Points, in no order, along strands that fork, close into loops and pass close to each other.
In the rows, zero is written as 100.
Points whose rows are less than 53.6 apart are linked; no others are. Some points are linked to none.
z_126: [ 90 116 110 116  79  90 123 101  91  96  85  89  98 112 110 117 121  86
  93  95 101  91]
z_640: [ 96  94 111  92 108 103 124 110 110  88  93 104 103 127 110 117 104  97
 100  91  98 109]
z_977: [123 100 119  94  63 100  86 112 116 134 103 113  80 155 129 130  71  65
 109  80  97  85]
z_303: [101 110  78  84 122 111  55 102  98 109 114 118 114 106 102  64  92 112
 122  90  93  92]
z_77: [ 86 102 111 116 117  77 135 109  85  83  72  69  92  98 109  65 113  82
  97 105 103  82]
z_833: [112 109  93  95 102 120  71  91 106 102 110 109 105 106  84  93  85 117
  99  96 111 113]
z_868: [117 111 105 102  80 115  67  91 110 116 110 111 107 127  94 122  86 106
 123  76 109  93]
z_805: [ 73 118  98 110 103 101  98 119 101 111  86 116  87  97 109  96  92  91
  95 104  78  83]
z_282: [101 117 103 111  71 100  80 107 104 133 100 122 105 124  94 133  89 101
 124  83  86  93]
z_838: [ 72 101  79 113 114  93 124  93  94  86  95  82  95  50 106  90 121 111
  91 128  91 102]
z_379: [106  92  96 100  96 104 118  81 102  98  81  98 111  86  98 118  94 114
  89 118 112 139]
z_256: [120 100 119  98  75 116  61 111 121 131 116 144  87 125  81 133  77  95
 121  80  97 102]
z_314: [ 94 125 102 124  49  90  87 114  92 150  91 136  89 100  90 139  92  83
  97 107  82 105]
z_324: [106  83 127  89 108  83 123  91  90  75  85  78 111 122 122  80 124  81
 120  73 121  82]
z_133: [110 103 124 114  88 113 107 116 109 115  87  98  72 134 103 112  64  64
  74 104 100 101]
z_840: [ 57 113  88 112 112 103  86 125  98 123 111 125  94  79  85  96  89 108
 114  99  66  83]
z_809: [125  84 124 101  90 113 105 107 113 106 101  79  70 144 107 108  44  71
  86  95 111  99]
z_113: [137  73 114  78 107 100 107  88 112  79 107  79  91 121  86  86  67 112
  84 106 130 123]
z_178: [ 78  79  59  84 132 101 104  83  98  80 137  78 111  29 100  94 124 127
  81 134  79  97]
z_781: [136  92 107  81 102 119  83  79 114  81 106  92 101 115 103  95  96 109
  97  93 130 111]
z_391: [ 96 116  98  90 107 109  67  96 101 105 101 105 106 119 109  78  88 103
 120  80 102  80]
z_685: [103  97  80  67 128  90  90  94  93  71 111  85 118  88  92  57 108 129
  88 111 103  89]
z_440: [125  86 112  81 108 111  93 102 117  95 113  90  85 134  88  86  52 104
  85  98 119 113]
z_51: [116 119 111 111  48  88  85 121 100 149 104 134  83 143 102 142  90  65
 100  88  82  93]
z_650: [ 58 118  73 128  94 105  98 116  99 128 109 116  88  58 113 121 118  93
 108 116  65  98]
z_769: [ 98  68  73  83 137  66 131 102  80  68 111  71 114  52  98  51 135 116
  96 129  93 103]
z_305: [ 92 122 112 105  73  99  96  97  99 101  99 105 104 114 108 124 124  94
  97  82 103  78]
z_171: [ 67 105  65 101 133  90 104 112  95  96 117  85 101  69  95  67 105 120
  91 127  80  95]
z_260: [ 74 107  92  97 119 106  94 116 108 107 108 118 103 103  82 100  78 119
 101 100  77  97]
z_560: [104 105 100  98 111 100 105 102  96  88  88  88  83 103  95  68  84 100
  76 118 109 110]
z_798: [128 114 108 100  48  93  73 109 110 142 114 122  91 151 117 140  93  73
 117  78  98  92]
z_85: [136  65 131  97 108  88 132  98  95  72  91  68  83 127 107  70  96  72
 104  87 122 105]
z_430: [ 89  93  95  92 112 104 123  97 106  80  98 100 115  93 108 116 119 112
 103 100  96 109]
z_32: [127  63 119  87 121  81 138  99  93  62  93  86 101  92  89  73 121 101
  97 100 115 119]
z_373: [102 102  74  91 108 117  68  79  99 111 108 119 122  60  76 104  85 135
  86 119 102 123]
z_837: [148  56 134  92 100  84 129  86  99  68  96  68  97 125 108  88 107  82
 125  72 131 104]
z_328: [132  83 128  85  71 115  82  72 126 106 100  98  86 115 101 129  59  99
  78  99 139 118]
z_592: [116  75 103  78 130  73 117  88  80  60  98  71 121  90 101  47 129 106
 112  93 116  92]
z_487: [141  63 122  81 113  88 125  87  99  64  96  77  98 105  84  75  94 107
  91 102 130 125]
z_533: [ 55 114  82 109 124  93 101 122  96 113 100 102  97  87 110  80  98 100
 109 106  74  78]
z_359: [108 109  92  94  79 108  83  85 110 117  90 128 117 103 113 139 101 112
 115  95  93 109]
z_149: [116 118 104 111  46  97  81  95 100 145  93 128  98 114  94 150  87  92
 100 101 101 116]
z_889: [109 105 114 103  87 118  65 107 114 125 107 135  86 111  75 111  61 104
 106  91  97 107]
z_901: [ 88 127  93 124  80 115  83 101  94 121  96 112  90  83  87 105  97  99
  91 111  99 111]
z_834: [133  95 114  91  81 119  82  74 118  96  96 100 101 110 104 124  92 107
  92  96 133 120]
z_447: [ 69 126  79 124  75  94 107 110  95 129 100 114  99  80 115 139 126  92
 104 111  73  97]
z_251: [ 56 117  73 125 114 104 104 119 102 115 110  98  83  55 106  98 109 101
  94 124  72  97]
z_110: [ 82  80  96  98 117  84 149 101  96  79  87  89 112  85 116 111 125 105
 113 102  87 105]
z_146: [102  96 114  82 109  96  91  88 100  84  96  80 114 132 128  76 107  90
 119  72 121  75]
z_114: [ 90  82  99  94 132  69 130 101  76  67  95  70 109  75 105  44 135 100
 107 102 107  88]
z_945: [103 110  95 109  93 102 103 101 101 115  79 101  93 117 108 104  72  97
 104 108  95 116]
z_405: [ 75  77  85  91 134  91 132  93  94  69 112  81 127  73 111 101 133 115
 113  99  89  94]
z_933: [ 78 115 104  97 105  99  93 107 100 102  89 104 102 116 117  90  95  95
 108  86  91  77]
z_510: [ 80 112 107 109  95 112  83 119 104 120 109 133  89 100  69 115  76 106
  98  94  83  99]
z_106: [ 92 118 117 117  77 100  79 122  98 137  82 137  73 107  88 111  66  75
  95 103  74  86]
z_975: [ 77 127  92 120  63  87  89 117  93 141  93 134  92  92 104 133 109  86
 109 104  67  84]
z_176: [ 85  87  64  87 134  82 120 103  88  80 118  75 111  63  93  66 112 128
  85 134  90 109]
z_396: [ 93 104 112 111 100  90 127  97  92  84  78  79  93  99 102  92 107  95
  91 105 103  94]
z_578: [124  93 128 103  66  78 135  92  95  93  81  79  94 131 115 125 109  73
 100  90 114  93]
z_101: [ 91  90  94  90 122 102 117 101  99  73 113  89 104  84  83  82 112 124
  78 111 106 108]
z_301: [105  91  66  68 137 105  82  88  95  74 127  93 139  78 103  71 126 129
  96 106  98  86]
z_425: [109  98  90  76 122  94  95 101  99  79 102  87  99 110 101  55  92 113
  89 107 110 101]
z_416: [ 87 113  96 111  66  93  78 121  93 144 107 156  99  97  90 137 107  88
 132  90  63  93]
z_61: [103 106  94  92 114 117  84  87 103  85 111  97 128 111 108  95 124 109
 115  77 112  88]
z_215: [ 75  98  68  98 117 110 101  89 100  90 114  92 101  41 103  96 116 122
  82 132  88 109]
z_167: [ 91 117 100 109  81  96 101 109 101 126  83 113  98 122 111 126  86  94
 110  98  82 101]
z_754: [ 75 120  76 124 100 117  94 107  97 116 107 106  89  61  94  99 106 104
  89 124  90 118]
z_216: [123  83 110  84 114 109 110  84 108  67 100  91 114 109 103  99 119 108
 103  90 121 110]
z_943: [123  92 119  87  84 122  66  84 124 112 111 111  89 114  80 119  55 112
  87  93 128 114]
z_697: [115  69  87  90 126  66 134  99  77  65  97  73 113  68  82  55 123 116
  99 118 106 116]
z_585: [146  71 121  88 105 103 114  81 112  71 102  75 106 127 106 100 108 100
 115  84 133 116]
z_326: [ 80  97 113  93 114  92 118  96  91  74  96  85 118 104 119  88 139  93
 109  79 110  77]
z_279: [130  60 129 101 118  67 147 107  80  66  80  79  88  89  86  53 118  80
 110  89 109 110]
z_996: [118  97  97 103  96 102 113  84  98  98  80  83 100 110 101  97  76 108
 100 115 114 131]
z_985: [120  93 124 104  94 101 123  97  99  82  90  74  84 127 109  94  94  78
  96  93 120 108]
z_83: [ 96 118 108 116  64  88  81 135  92 149 102 146  89 127  92 129  94  71
 122  84  68  86]
z_792: [ 63 107  98 105 109  95 114 101  93  85 101  87 112  81 115  99 135 101
 105  92  93  73]
z_586: [ 73 107 111 124  98  86 140 116  96  96  75  91  83  85 112 109 118  78
  75 118  87  86]
z_212: [105 104  80  95 102 126  56  87 107 117 112 142 119  70  81 113  92 125
 110 103  91 109]
z_787: [118 105  84  91 118 123  64  79 109  94 113 112 140 101  97 111 116 121
 117  82 108  85]
z_319: [112 117 121 116  56 110  88 102 102 121 100 105  82 124  93 130  85  80
  81  94 113 104]
z_99: [ 93 116  83 105 108 119  81  92  98  98 111 106 109  85  90  96 108 117
 100  97  97  99]
z_44: [124 112 120 111  38  98  86 107 104 143 105 114  76 137  97 148  73  70
  82  93 106 100]
z_491: [103  93  89  93 104 111  94  77 101 102  96 105 114  73  82 109  84 128
  74 123 119 138]
z_728: [103 110 121 110  84 112  83 118 106 125  92 115  68 129  97 104  56  71
  89  96  89  86]
z_441: [ 99 118 119 105  79 112  90  99 106 102  97 108  86 113  96 115  97  93
  87  89 106  91]
z_155: [ 70 102  79 105  99 120  80  98 105 119 118 131  99  45  88 124 101 118
  94 117  78 110]
z_54: [121 109  91 102  99 126  63  85 113 105 117 111 123 114  86 116 101 117
 116  85 111 107]
z_252: [ 88 115  99 114 112 109 103 120 100 106  96  98  78 106  87  76  79  89
  73 116  96 109]
z_698: [ 74 102  93 120 118  77 134 105  88  85  80  72  95  71 111  75 120  98
 102 120  94  88]
z_571: [120 105  99  92  83 126  49  79 113 116 104 143 114  83  87 132 100 115
 109  94 103 104]
z_310: [118 105 112  95  73  99  95  99 111 118  91 102  95 148 128 129  89  80
 115  83 103  96]
z_537: [106  81 116 102 125  72 136 107  77  70  82  67  94  98 101  49 119  80
 104  96 112  94]
z_244: [ 59 107  74 112 139  87 118 126  93  99 103  79  97  84 110  65 106  99
 100 117  81  89]
z_693: [110  90  80  83 134 109  92  84  97  74 113  87 142  99 109  85 129 118
 113  90 111  95]
z_150: [ 65 118  81 114 109 110  94 100  93  97 114  96 107  70 100 100 124 111
 101 100  87  82]
z_17: [118  95 117  97  93 111 102  97 111  97 101  88  86 137  98 104  71  93
  93  89 116 104]
z_361: [ 96  77  77  83 141  89 117  93  88  69 115  77 138  86 106  72 132 120
 115  99 102  99]
z_37: [ 70 103 100 120 105  96 131 105  97  89  87  88  80  55 103 104 122  93
  71 128  96  99]

A fork is a point with three links, a tip a point with one. Leave the first point through the second and follow the links. Name the first fork or tip that comes.
z_943; z_328: z_17
z_868; z_282: z_571
z_571; z_212: z_54

A piece is two or more points that can be reached from each other along the links. Count, over all rows, the pieces, the separate loops (a circle has one, a figure eight two, a Y none), the forks (points with three links) and the tips (points with one).
pieces: 3
loops: 0
forks: 9
tips: 15
